Points on a hilly landscape, in no order, each with its height.
A ball rolls from a point to the lowest of its 2 nearest points, and stops where none of them is lower. Distance is the straight distance between rows; heights are no part of it.
Dig: [ -9   8   3  -2   3 -39  10  -4  16  23  13 -29  -6  -8  19  36 -15 -16
   7 -19  25  13 -35   8  19  46]  h=5.64
Gos: [ -9 -18   0  14 -15   5  -3   7  11 -40   9  23   1  21 -30 -14  11  26
   2 -10 -25 -13  33  17   6 -11]  h=8.45
vapaz: [ 22  16  19   6   0  14  -9  16 -20 -27 -19  24  28  27  -9 -21 -11 -17
 -20  -9 -16   1  -9 -50 -10 -19]  h=3.38
rilep: [ -6 -23 -37   1 -25  16  -4  -8   6 -16 -24  11   7  -9 -10   3  20  19
   5 -11  -6 -17  26  25   1  -1]  h=5.16
ropig: [-27   9   0  -3   4 -33   6   7  26   3  13  -3  -3   6 -10  24   9   3
  13   3 -11  15  -4  16  -2  11]  h=7.67
girep: [ 11   0  12   6 -38  22 -18  33 -27 -15   8   4  -8  -3 -39 -12   0  -3
 -24   3 -11  -2  24 -17  19 -28]  h=4.97
nedo: [ 28  -3  23  14  30  27  19  10   2 -17  18  30 -13  48  16 -51  -6  -8
 -31  16 -21   2 -18 -45 -19 -16]  h=9.15
Tekez: [  0  22  19   3 -12 -18  -2  11  17   3 -22   6  35  37  -5   3  -4   8
  18  14 -29  -3 -26 -29   7 -15]  h=6.63
div: [  0  17  35  10  25  -9  13  11  -8  -5  -1  -9   7  17 -11 -11 -27 -27
 -19   3  17  21 -25  -2 -27  -8]  h=2.96
Kavus: [ -1  17  -6   7   3  12   6 -14  12  -6  -7  11  42  18  13  13   0  15
  41 -14  -3   3   1  22   1  -1]  h=7.27
Pid: [-16  24  28  -9  -6 -30 -21  18  10  20   9 -22 -11  -8  -5  12   4  -9
   0  14 -14   7 -21 -28  -5  -9]  h=4.66
Fek: [ 28   2  16   5  22  20   2   0 -21 -18  28  10  12   8  -8 -19 -11  -7
 -22 -15 -10  12   3  -9  -7  -7]  h=1.98
Gakuv: [-15 -13 -29 -13 -30  -2 -22   4  -6   2 -12  -2 -18 -29 -13   7  12  19
   4  10  -5 -11  26   0   6 -11]  h=3.23
pabi: [-12 -12 -22 -13  -4 -31   1 -14  20  19  -7 -20 -13 -27  39  29   5  -5
  21  -2  16 -10 -12   7  32  51]  h=5.02
Gibig: [ 28 -16 -11  12  -8  39  14   6 -17 -13  15  23   3   9 -16  -5  17  19
 -14 -12 -29   6  16  20  17  -6]  h=7.31
rumo: [-11 -17 -45 -26 -38 -11   2  10  14  33 -49  -6 -38 -21   4  30  33  -9
   2   8   1 -13 -24  -4  33  27]  h=7.93
fet: [  3  -7 -35   1   5  23  30 -17   8  19 -13   3   9  -5  24   6   3   6
  20   6  23   6   6  48   0   8]  h=6.03
Baf: [ -1  26  32   0   3   0 -17  12 -33  -4 -10  -9  14  -9 -19   1 -10 -37
 -23  -5  20   8  -4 -27 -18  -9]  h=5.89
muv: [-16 -11 -26 -13   3 -11 -19   9 -13  -4  25   8 -37 -34  -2  -2   2 -10
 -14   9  16   4  34  -6  -1  -4]  h=6.55
Viso: [ 24 -23 -28   3 -25  39   0   9 -25  -3 -12   9  -7 -24 -14  -4  17   3
 -27  -4  -7  -4  23   9  10  -1]  h=4.79
dez: [ 33 -20  -7   6  11  34 -13 -20 -21 -22  35  16  -1 -11   8 -14   5  18
  -4 -30 -15  -8  26  -7   4   4]  h=4.46
Vepa: [  5 -15 -30  -5  15  15  35 -19  -9  20  -8  -3 -10  -8  19  -2 -10   1
   5   9  30   7   8  48   1   9]  h=5.81
Geri: [  5  -8  -9  -2   0  14 -23  10 -25   1  43   5 -24 -33  -7  -8   0  -8
 -30  10  13   2  36 -17   5 -14]  h=6.89
murun: [  0  10  10   7  11  -5   9 -19  16  10   9 -18  14   5  27  -1 -20  21
  36  -5   6  -2   5  22 -12  -2]  h=5.92
Rozo: [-14   2   2   3  -7 -22  -8 -23  33  13  13 -15  18  -7  23  22  15  18
  33  -4  -4 -19   1  14  21  28]  h=7.01
kip: [  0 -35 -49 -11   8   8  15   2  11   5 -38  15 -37 -28  26  -5  16  -8
 -11  34  17 -13   8  16  -2   8]  h=3.98
kosar: [-12   3 -18  -8 -32 -22   1   4  16  20 -14 -16   7 -14   3  48  19   0
  11  -7  -4   2 -20   8  34  38]  h=5.72
losuk: [ 36  -9  21  16  -9  19  -2  25  -8 -25  25  26   7  25 -40 -23   4 -13
 -28  -6 -27   9   2 -38  25  -2]  h=6.19
reg: [ -3  18   9  -8   0 -13  -7   1  -7  -9 -15  -3  33   4 -14  16  -6  -3
   4  -8  -4   8 -11 -14  -9  -5]  h=7.79
Muno: [ 16  -3  22  14   1  11  -4  31   1 -27  19  25   7  28 -33 -28   3 -34
 -44   9 -13   9 -10 -49   5 -12]  h=5.46
temat: [  0  -2 -19  -9 -23   1  -2  -4  -7  40 -28 -18  -7 -32  14  23  16  16
  12  21  -4  -9   2   9  15   8]  h=4.28
veri: [-21  12   8   6 -12 -44  -7  15  37  -1  14 -13   4   4   1  41   9  -6
   8 -16 -14  10 -32  -8  17  36]  h=6.67
Batis: [ 29  -5  27  15  36  20  25  -2   8 -34  26  15   5  42  11 -36 -25 -10
 -19 -19  -5   9 -13 -14 -20  -4]  h=4.44
Lom: [-17  13  24   7  29 -15   7 -12  41  -8  11  13  19  46  10 -13   5  15
  22  14 -15 -10 -14  -6 -20 -13]  h=7.59
gokuz: [-21   0  11  -5 -14 -15 -25  16  20 -30  13  14  -4  20 -33 -20   3   8
  -8   8 -20 -10   8 -29  -7 -35]  h=7.44
mefe: [ -8  14  15   0  21  -9   5  -7  18  -1  15   6  17  26   4  -6  -2  21
  19  10 -19   0  -3   5 -14 -20]  h=8.02
vem: [ -7  -6 -30  -9 -30   8   7  11 -19   8 -38   3   1 -14 -31  24  19  -9
 -15  -2   6   8   0  22  10   4]  h=7.29
dupez: [  6  17  11 -12 -14   9 -22   8 -27  -2  -7   4  14  -1 -21  -3  -2  12
  -4   0 -18  -4   8 -27   0 -33]  h=6.20
zuno: [ -2   9   0  -4 -23  12 -16  17 -46   5 -11   1  -7 -25 -36   7  12 -28
 -28  -3  10   3  19  -5  12  -5]  h=5.69
ripu: [ -5 -10 -43  -6 -31   3  16   1  18  32 -48  -2   2 -14   3  37  30  -6
   2  10  12  -3 -16  23  16  21]  h=6.90
gosu: [-28  -9 -18   1 -10 -14  13   8  23  -6   1   8 -17   0 -14  15  20  21
   8  10 -11   1  29  36  -1   5]  h=8.35
Repi: [-20 -12  -4  -4 -24 -12  -3  14  16 -33   6  14  -7  21 -42  -4   8  22
   0  -1 -20  -6  20  16   8 -15]  h=8.19
bof: [ 40  -9  26  21  19  33  11  16   1 -10  19  32 -14  41  12 -51   4 -23
 -37  14 -19   4 -21 -65  -6  -5]  h=9.38
Sasa: [-26   3  -7 -17   0 -40 -22  -1  14  22  20 -17 -35 -26  13  16   5   3
  15   2  -3   0   1 -12   4  16]  h=5.21
Sot: [  8   0 -19   3  -1  20  18  -7 -36  21 -40  -3   8 -21   3  13   5 -17
  -7   2  27   6  -1  33  -1  17]  h=4.99
vamo: [-20   8  -2 -10 -51 -18  -6  31  -5   4 -27 -13 -13   2 -46  24   6  -4
   1  -4  -4  12 -12  11  21   0]  h=7.70
bas: [-12   6 -13  -7 -12 -30   2  13  -2  35 -10 -20 -28 -24  18  37   8 -19
   6  -8   7  11 -24   4  29  52]  h=7.48
dotul: [-10  -7 -31 -14 -17 -20   4 -15  21  18 -17 -11   7 -23  25  44  18  -3
  18  -4  13  -6 -17   8  34  48]  h=5.34
Faker: [ 10   8  28  14  18   8   0  23  -9 -23   3  15  13  20 -16 -25  -9 -36
 -38   9   1  15 -19 -36 -18 -10]  h=4.62
matus: [ -1  -5 -17  -9 -33  10   4  11 -14 -19 -21  11  20  12 -44  13   7   9
  -5 -12  -9   6  -1  17  15 -10]  h=7.30
Kepeg: [ -5 -17 -47 -14 -30   7  11   6   1  24 -56   5 -13 -19 -10  24  29 -11
 -13  11  12  -6 -10  17  10  10]  h=7.08
lif: [-28  -1   5  -4 -19 -22 -16  17  20 -26  13   8 -12  13 -36  -6   5  13
  -1   4 -20  -5  16  -5  -1 -22]  h=7.87
duvep: [ 21  -9   6   9  10  27 -17   2 -25  -4  52   5 -21 -22   3 -16 -12  10
 -23   5   4  -3  32 -18  -6 -15]  h=7.16
Popus: [ 13   8  11  18  30   8  11  -4  11 -37  -4  32  31  52  22 -22 -19  -5
   7 -18  -5   4 -20 -14 -22 -10]  h=2.98
vap: [-13   1 -21 -15 -16   0 -13  11 -40  20 -19   1 -25 -32 -21  11  15 -24
 -17   5  14   7  12   4  12   4]  h=5.99
Mizol: [-10   5  -7 -11   1 -18  -2  -3  -5  14  -6 -14   2 -21   2  16  -4   0
  10   3   6  11   3  13  -2  10]  h=4.01
rof: [ -4  -1  13 -12  14 -21  11 -28  12  23  14 -39 -10   5   3 -11 -43   2
   7 -11  25  -1 -14   7 -14 -15]  h=4.82
buzo: [-19 -16 -14  -3   7 -19   9 -33  37  25  13 -11 -12 -11  41  15  15  13
  34   8  20 -23   3  28  32  41]  h=4.43
Vezar: [-16   7  -4  -3 -39 -32  -4  16  24   6  -1 -16   4   0  -8  49  16   2
   8 -16 -15   5 -26   2  39  34]  h=6.13
fil: [ -6 -20 -31 -19  10 -11  10 -12  -5  19 -23 -12 -25 -30  25   2  -9  -4
  11  19  30   0   4  18   8  18]  h=2.85
kosad: [ -3  18  27   5   7 -33  13  -7  21  22  14 -34  15   9   8  32 -22 -16
   3 -13  26  15 -53   5   9  27]  h=6.05
Peva: [-22 -22 -27  12   0   6  -4 -22  21  10 -15  12 -11  -7  16   1  31  33
  27   8   4 -29  34  36   0   6]  h=4.69
raf: [ 26  15  16  19  22  12  13  12 -11 -26 -17  30  29  47  20 -24 -24 -16
  -8 -10  -9  11 -25 -26 -17  -9]  h=3.69
Ruto: [ -7  15  39  -8  15 -17   0  -3  35  13   7 -30   5  15  14  -5  -6  -7
   2  19  -4   3 -50 -27 -19  -7]  h=6.25
danos: [-11  -7 -11 -12   4 -41   5 -16  20  17   6 -27 -14 -19  30  24 -15 -11
  19 -14  26   2 -19   7  21  48]  h=5.33
dape: [ -9   3 -15 -13 -21  -5  -7   2  -9 -13 -19   3  25  -2 -29  20   5   6
   3 -12  -7   6   4   6   6  -5]  h=7.51
Laf: [ -5 -18 -15   2  24   9   5 -32  -4   0  17   5 -18  -8  23 -14  -8  33
  17  -1  13 -19  33  30 -13  -2]  h=5.31
vudid: [-32 -18 -17   5 -11 -19 -13 -11  23  10  -6  -1 -26 -19  11  11  24  30
  25  13  -3 -25  30  19   6  12]  h=4.18
ruva: [ -2 -33 -33  -9  15   5  -2 -15 -12  -6   2   8 -34 -36  22 -16  -5   9
  -1  17  24 -14  32   9   0   7]  h=2.17
losi: [ -7 -26 -42 -19   4  -5   9   3   5  17 -42   1 -42 -34  30   4  12 -12
   5  34  21  -9  -4   8  10  16]  h=3.50
Menen: [  8   3  17   6  33   3  27  -7   3 -17  27   2   7  24  -1 -17 -26   0
 -10  -9   7  14   2  18 -23  -8]  h=2.81
suve: [ 21  12  34  16  13  22  -6   3 -51   3  15  -5  -1 -11 -19 -19 -10 -36
 -31  -9  17   5   5  -4  -4  -1]  h=3.72
dab: [ 22  11  14  -3  -1  26 -26   7 -28 -16  14  16  10   6 -10 -20  -5   4
 -15  -8 -21  -5   7 -43  -3 -34]  h=5.66
doso: [  9  -7 -28   7   5  27  23  -7  -6  -2  -6  14  18  -1   6   6   8   7
   3  -5   2  11  13  43  -3   2]  h=6.32
Siro: [ 22   8  24  14  23  17  11  17  -9 -11  19  28  -4  39   0 -36  -5   3
 -25  16 -29   4  -7 -28 -11 -25]  h=8.83
Tude: [ 28  -9  14   6  22  20  -7  -3  -4 -29  41  22  10  17 -12 -25   4   0
 -20 -15 -24   1   1 -30  -1  -9]  h=3.16
gufe: [  7   5  13  -1  17   5 -12  -8  -8 -12  19  -6   3  -6  10 -19 -21   8
  -1  -7   1  -1  14  -9 -26 -20]  h=3.05
gemiz: [ -5  -5  10  19  15   2   1   2  13 -39  15  24  11  22  -8 -15   4  16
   1  -9 -21  -6  30   9 -12  -6]  h=8.71
lel: [-14   1  -7  10 -14  -7  -4 -13  30  10  -4  -7  18  -2  14  19  19  26
  38   3 -10 -16  13  25  12  13]  h=6.70
pogut: [-12  27  33  -5  -1 -15 -19  21   1  10  -7  -9   2   9 -14  -5   3 -19
 -10  23 -10   6 -25 -39 -15 -26]  h=5.65
vol: [ 38  -2  10   1  -6  37 -23   3 -28 -23  23  12  10  -7  -7 -12   2   2
 -14 -27 -19  -3  19 -40  11 -13]  h=5.17
fizu: [ -4   3  28   7  31   2  -3  -9  26 -23   8   1   5  28  20 -35 -14   8
   7   5  -5 -11  -8 -19 -40 -25]  h=5.56
pamu: [  1   7  22  -3  17   5 -14  11  -5 -14  29  -7  -5  -7  -9 -22 -13 -29
 -31   2  15  12   0 -26 -26 -21]  h=3.90
dile: [ 25  -2  23  10  35  19  32 -13   5 -24  34   7   1  42  12 -30 -31   4
  -9 -25   0   7  -2   8 -17 -12]  h=3.76
pepu: [  3   1  18   7  25   9   3   4  19 -25 -11  14   9  35  23 -42 -11  -8
  -6  16  -8  -2 -24 -39 -38 -20]  h=4.91
govif: [  1  25  27  -9  11 -13  -6  -4   0   1 -15 -15  34   8  -1  11 -14  -9
   6  -3   6   8 -32 -28 -18  -5]  h=8.01
zuri: [ -9  22  22 -10   5 -19 -13   2 -22  27  -1 -26 -11 -21  -5   4 -13 -22
  -4   2  18  12  -8  -6 -13  -4]  h=5.11
Zakod: [  2  14   4  -2 -27  -2   2  -1  -8  36 -26 -26  15 -23   8  33  13   8
  14   8  -6  -2  -7   6  21  17]  h=4.77
toli: [  8 -29 -33  -6 -51  31  -2   4   2 -20 -27   5  -4  -5 -24  -3  14  23
  -7 -13  -6 -19  18  21   6 -12]  h=5.48
lilu: [-20 -34 -41  -8   4  -3  -9  -9   5  -2 -11  14 -41 -31  13  -4  18  15
   4  25   9 -21  31  10   3   7]  h=2.92
peno: [ -8  12  16 -11  15 -12 -10   3 -17   9  16 -19 -16 -17  -7  -9 -22 -26
 -18  -1  26  14  -4  -8 -22 -12]  h=4.68
dit: [-15  -9 -37 -15 -16 -19   5  15   8  34 -29  -8 -42 -26  17  30  25 -16
   8   8   3   4 -19   5  30  42]  h=7.71
koz: [ -4  22  23  -4  -4  -4 -17  19 -14  -1  -7   3  11  10 -23 -12  -2  -9
 -12  14 -15   4  -9 -30  -9 -31]  h=6.21
Petig: [ -7  -3 -23   1  -4   0  14 -13  21  20 -10  -7  10 -13  24  18  11  13
  29  10  10   0   7  36   6  19]  h=6.34
fata: [ 31 -16   9  14  13  27 -12 -10  -5 -33  42  26   3  11  -5 -19  11  17
  -4 -29 -31  -7  19 -17   9   1]  h=3.99
livom: [ 12  -4  -8   0  -9  18   3  10 -18 -24   3  20  21  13 -30  -3   5   7
 -11 -13 -23   7   7   8  11 -12]  h=6.99
Fezun: [-29  15  14   3  -2 -45  -1  17  41  -2  15  -8  -6  14  -7  27  11  -3
   9  -2 -18  14 -21  -5  -1  18]  h=7.19
nek: [ 38   5  18  15   7  23  -4  11 -17 -39   1  27  23  23   8 -18 -12 -10
 -11 -30 -23   7  -2 -35  -1  -4]  h=2.25
gul: [-11  16   1  -5  -9 -24   3   5 -16  39 -15 -22 -12 -20   2  38  10 -21
   5  -3  12  13 -25  10  21  36]  h=7.32
sudu: [ -7  14  25  11  23 -12  12 -12  50  -4  -1   2  30  50  25 -14  -6   2
  26  15  -3  -6 -40 -19 -16  -3]  h=7.12
neno: [  6  13  16   5  24   4  11   4   4 -11  12  24  13  41   4 -23  -6  14
   1  10 -26   3  -6  -7 -17 -27]  h=8.42
Zegi: [  9   1  -6  -4   5  10 -12  -3 -25  -5  10   0   2 -24   2  -8  -9   6
  -6  -4   0   2  25  -1 -11 -11]  h=2.15
pup: [ -1  15  35   5  16 -18   9  -6  44   5   3 -18  25  31  22  -4  -9  -2
  14  16  -4  -1 -49 -23 -12   2]  h=6.74
fasud: [ -3 -11 -39  -5 -13   2  20  -9  23  37 -32  -7  -1 -19  27  26  22  -2
  16  20  14  -5 -11  29  18  27]  h=6.66
fiveb: [-23   1 -13 -12 -30 -20 -22  17   3   0  -3  -7 -18 -21 -20  13   7   6
   5   3  -9   2  18  -5   4  -9]  h=2.24
dulu: [ 32   1  13  19  13  28   5   3 -14 -38  12  24  15  19  24 -16 -11   5
   5 -35 -23   7  10   1  -2  -3]  h=0.92
dep: [  4 -10  -9  -6  17   0  28 -13 -22  20   2 -15 -18 -11   4 -10 -29  -4
  -4   1  31  11   8  37  -2   3]  h=5.55
nup: [ 31 -10  28  16  30  26   4 -11   0 -26  55   7 -21  14  16 -31 -16  18
 -11 -20  -8  -5  18 -16 -16  -9]  h=7.62
gigav: [-16  -7 -29 -17  -5  -7 -12  10 -25  11   3   4 -34 -33 -12   5  11 -12
 -15  11   9  10  20   3   8  -1]  h=6.26
teka: [-26   1  -2 -13   8 -30 -27 -11  12   1  18  -8 -18 -24   5   1  -2   4
  12   2   5  -8  16  -9 -16  -1]  h=4.53
dogi: [  2  17  12   9 -17  -8   2  20   6  -9 -23  12  26  34  -9  -5  -7  18
  20   9 -32   1  -3 -10   5 -21]  h=7.11
tugos: [ 16   3  15  23  25  14   4  -5   7 -43  10  33  21  41  24 -24 -12   2
  10 -30 -17  -2   3  -4 -16  -7]  h=2.13
buvi: [-11   4  35   9  30  -6  -3 -25  35  -8  15 -14   2  29  24 -25 -18  21
  26  -5   4 -19  -3  -3 -37 -18]  h=6.04
Lalaz: [ 11   8  24  -2  20   9  -6 -11  -6  -6  15 -20   0   3   9 -27 -34  -1
  -5 -10  11   1  -5 -16 -34 -30]  h=3.70
duzes: [-26   0 -16  -2 -18 -23   9   8  25   9   0  -4  -7  -3  -9  30  20  11
  17   7 -12  10   2  27  12  15]  h=8.03
ret: [  4  13  17   0  26  -5  17 -18   7  -3   1 -12  31  28   0   0 -35  -8
   9 -16  26  15 -36   5 -21  -9]  h=6.59
Pasiv: [-15 -26 -30 -15  16 -18  13 -27  15  16 -12  -8 -27 -20  32   1  -2   6
  26  17  27 -13   5  24  13  24]  h=3.39
Gefes: [  5  27  21   4 -20  -8   6   3  -1  29 -13 -20  35   2   5  35   5   4
  17   3  -9   3 -21   2  25  15]  h=5.29
taz: [  0  -4  -6   0 -36  18 -20  25 -26  -3   8   1 -19 -19 -32  -3   4   9
 -20   9  -6  -2  28  -6  13 -28]  h=4.41
mitef: [ -5 -32 -50   4  -4  12  19  -2  19  -3 -29  17 -14 -19  13   2  22  -1
 -11  13  10  -8  19  33  -7  14]  h=4.45
mak: [ -5   8  17  -2  28 -12  17  -3  -1  -3  18  -7   2  11  -8  -6 -22  -9
 -10   0  11  19  -7  17 -23  -7]  h=1.73
mit: [-16  22   9  -3 -11 -18   1   6 -27  30 -23 -12   3  -9 -25  33  16 -18
   2   0   4  13 -21  12  14  16]  h=7.09
devos: [-18   3  18   3   5 -34  -8 -22  41  12  28 -22   9  -2  26  19   5  10
  24  -8  -2 -17  -9   7  12  28]  h=7.28
Dup: [ 26   5  24   6 -44  34 -18  28 -41 -13  -1   7   2   8 -46 -13   3 -12
 -27  -9  -5  -9  18 -32  31 -24]  h=5.47
mudo: [ 26 -17 -28   2   1  41  16  -8 -38  18 -31   5  -7 -26  14  -7   8 -10
 -21   3  18  -3  10  23  -1   9]  h=4.74
Bap: [ 38 -14  -6   2  -2  42 -16  -7 -34  -9  30  15  -1 -15  -6  -9   9  17
 -14 -20 -18  -4  20 -18  16  -6]  h=4.78
peve: [ -8  13  -2  -3  11 -19  11 -18  18   7   7  -9  34   7   5  29 -10   0
  26  -9  20  13 -21  20   2  18]  h=6.60
fodo: [  0  -7   2 -10  17 -12  19 -21  -7  17  15 -26 -21  -2  -2 -16 -44  -2
  -4  -7  31   6   5  19 -11 -12]  h=5.23
Keva: [-14 -34 -53   0 -17   9   3 -12  25  -6 -37  19  -5 -10  -1   5  31   9
   3   1   7 -23  18  31   1   9]  h=4.81
nube: [  4  15   1  -7  18  -3  16 -23  -6  12   3 -10  31  11   4   9 -24   1
  18 -13  21  13 -17  24  -5  -1]  h=6.31
ginop: [-29 -28 -40  -7 -11 -16  -6  -2  23   9 -22   4 -41 -26  15   9  26  14
  17  21   3 -19  19  13  10  16]  h=3.56
nad: [ -4  15   3   2  -2   4   8   6 -34  16 -18   3  13   1 -27  15  12  -9
  -6   5  -4  13  -7  26   7  -3]  h=6.80
dinud: [  2  16   3  16   0   4   3   6  10 -20 -15  19  36  33   7   0  -4  16
  30  -7 -22   3   5   8  -1 -13]  h=7.52
Simim: [-13   6   9  -9  15 -18 -21 -18   9   0  15 -14   2 -12   8  -4  -9  13
  15  -1   1  -8   7  -7 -23 -12]  h=3.92
paga: [  9  14  22   4  27   2  12  -7   3 -15 -13  -4  32  35   7 -12 -33 -12
   3 -12  18  12 -40 -15 -28 -12]  h=6.78
Veliz: [  1  25  24   2 -12 -20  -1   5  26   9  -5 -10  42  19   4  24   3   7
  18   7 -20  -2 -31 -18  20   7]  h=5.96
dunu: [  5  20  28 -12   7 -17  -1 -19  15  14   0 -31  34   5  15  15 -17  -2
  16  -8   8  -1 -35 -17  -4   6]  h=7.83
Sazu: [ -6   9  20 -10  11 -29  -6 -27  30  14  18 -32  15  -2  20   9 -14   5
  18  -9   8  -8 -25  -8  -4  10]  h=7.61
Dera: [ 29  -4  11  18   1  34   3   4 -51   7   6  -1  -8 -26 -10 -11   1 -24
 -29  -8  12   6  18  10   7  13]  h=4.16
zulo: [ -2  15  30  11  17  -6  13 -20  39   5  15 -20  15  32  28 -11 -26  17
  37  -5   5  -7 -10   8 -16 -10]  h=6.33
nemuv: [-20  19  11  -9 -17 -24 -25  21   1   9   4 -14 -12 -17 -16  11   3  -9
   0   9 -10  10   3 -20  -4 -14]  h=3.61
kez: [  1   7  25  -7  18  -6   2 -21  14   8   9 -35   2  12   9 -19 -37   4
   8  -9  16  -1 -24 -10 -27 -25]  h=4.31
Mamu: [ -6  24  39  -6   9 -24  -3   4  14  29  13 -29  -1   5   6   5  -3  -5
   1  16 -10   7 -39 -18  -6  -5]  h=5.60
Zizud: [ -3 -10   1  10  20   1   8  -7   7 -30  24  15   3   6  -4 -10   1  11
  -4  -9  -6   1  33  22 -14   5]  h=8.75
dap: [ -4 -18 -26  -6 -33  16 -19  10 -14  -7   2   5 -23 -22 -24  -2   9  21
 -12   8  -5 -11  30   2  10 -21]  h=3.84
rekoz: [ 19 -11   8  10  22  26  -6 -11 -16 -11  52   6 -23  -9  11 -21 -16  27
 -11  -3  -2  -9  30  -6 -14 -12]  h=7.36
bipef: [-16  31  27  -2  -4 -11 -23  12 -39  20  -9 -13  -9 -17 -24   9   3 -38
 -14   3  16   4  -3 -14  -7  -8]  h=5.52
beli: [-15 -27 -33 -12   9 -12   8 -30  30  20 -21  -3 -17 -20  41   9  19   8
  34  20  23 -26  -2  21  24  31]  h=3.87
vanib: [-18  -9 -13   6   9  -5  13  -2  13 -15  13  13  -9  -1  -6   3  12  17
   2   4  -7   1  35  34 -11   6]  h=8.56
sikot: [ -5 -10 -31  -8 -25   6  -8   2  -8  21 -28  -7 -17 -35   6  12  14  19
   6  20  -3 -11  18   6   3  -4]  h=3.81
med: [-17 -24 -23   6  16   3   8 -24  10   1  -3  10 -17 -12  23  -7  11  25
  19   8  14 -21  37  36  -9  11]  h=5.03
tubog: [ -9  -5  -2   6  19   0   5 -33  15   4  11  -7   4   5  28  -7 -12  25
  39 -12  17 -15  21  33 -11   0]  h=5.63
mag: [-10  -4 -20 -16   4 -19   5  -1 -17  28 -17 -14 -27 -32  11  11  -5 -16
   4  12  23  11  -1  15   6  19]  h=3.36
vofit: [ 25 -10   7   8 -15  18   1  19 -13 -35  12  25  16  26 -40 -16   0   1
 -21 -13 -27   6   5 -15  22  -8]  h=6.62
Nubik: [ 13 -18 -21  -2   6  17  -3  -8 -24  -5   7   3 -12 -33  14 -13  -8   7
  -8   1  10  -3  31  10  -6   2]  h=1.31
lok: [ -3  17  39  17  22   2   6  22 -10  -9 -10   3   2  24 -14 -26 -11 -42
 -32  20  13  14 -32 -26 -28 -12]  h=3.91
zozo: [ 19 -23 -22  -4 -50  38  -5  16 -25  -7 -17   3 -13 -21 -36  -4  17  -2
 -32  -6   1  -8  19   4  21  -7]  h=5.10
lomor: [  8  22  26   7 -10  12 -11  15 -45 -13 -19   5  21  -6 -32   6  -2 -32
 -25 -13   9   6   7 -25  -2  -4]  h=6.18
tis: [-16   0 -22 -15 -42  -9  -2  15  -9  14 -36  -9  -7 -14 -30  31  17  -3
  -1  -4   1   8  -8  14  17   8]  h=7.46
zoda: [ 21   6  15  15  21  18  11   8  -2 -21 -24  25  14  45  29 -43 -20 -20
 -15   4  -8   5 -32 -45 -29 -15]  h=4.27
rozar: [ 24   9  32   8  22  21  -4   5 -27  -8  28   0   1   4  -8 -28 -15 -19
 -30  -4   3   9  -2 -21 -15 -18]  h=2.95
Lol: [  9   6 -16   4  -5  28  17   2 -26   8 -16  10  22   2 -10  12  11   2
  -2  -4  -5  12   3  36   6  -5]  h=6.54
Katep: [ 37 -22 -16  14  -7  47   9   5 -35   7  -9   5 -11 -32   0  -8  13 -13
 -31  -5   5   1  21  11   8  17]  h=4.48
gukif: [  4 -10 -11  -2 -45  27 -10  21 -42   6 -17   2 -20 -23 -43   2  21 -19
 -35  -1   9  -6  19   4  23  -7]  h=5.39
gon: [ -4   9  16   0  -2   0 -19  19   7 -18   2  15   5  22 -14 -27  -2   3
 -12  20 -23  -6  -4 -44 -13 -38]  h=6.82
ler: [-14  15   6  11   8 -13   2 -19  36  -3   9   3  44  20  10  23   3  10
  42  -8   5   0 -10  15   8  16]  h=6.94
nar: [-19  -7 -24 -17  -8 -28  -9   1   7  32   5 -12 -44 -30  17  21  17  11
  16  16  -5  -4  -1   0  22  23]  h=5.75

Where does a ball stop that starts at each point below?
dinud: Gakuv
rumo: Nubik
vem: Nubik
buvi: dulu
dupez: Fek
Gos: fiveb
Zizud: pabi
nedo: fiveb
bas: Nubik
dape: mak
Laf: Nubik

For each start below, name every point that the ball comes to, in order.
bof: Siro neno mefe Lom sudu pup Ruto Mamu Pid nemuv fiveb
gemiz: Gos Repi lif gokuz gon koz pogut Pid nemuv fiveb
Sazu: devos Rozo lel Petig fet Vepa dep fodo rof kez Lalaz gufe Zegi Nubik
tis: vem Kepeg ripu fasud Petig fet Vepa dep fodo rof kez Lalaz gufe Zegi Nubik
murun: tubog Laf med Peva vudid ginop lilu ruva Nubik
Baf: bipef zuri peno pamu rozar Fek
dit: bas gul mit nad Lol doso fet Vepa dep fodo rof kez Lalaz gufe Zegi Nubik
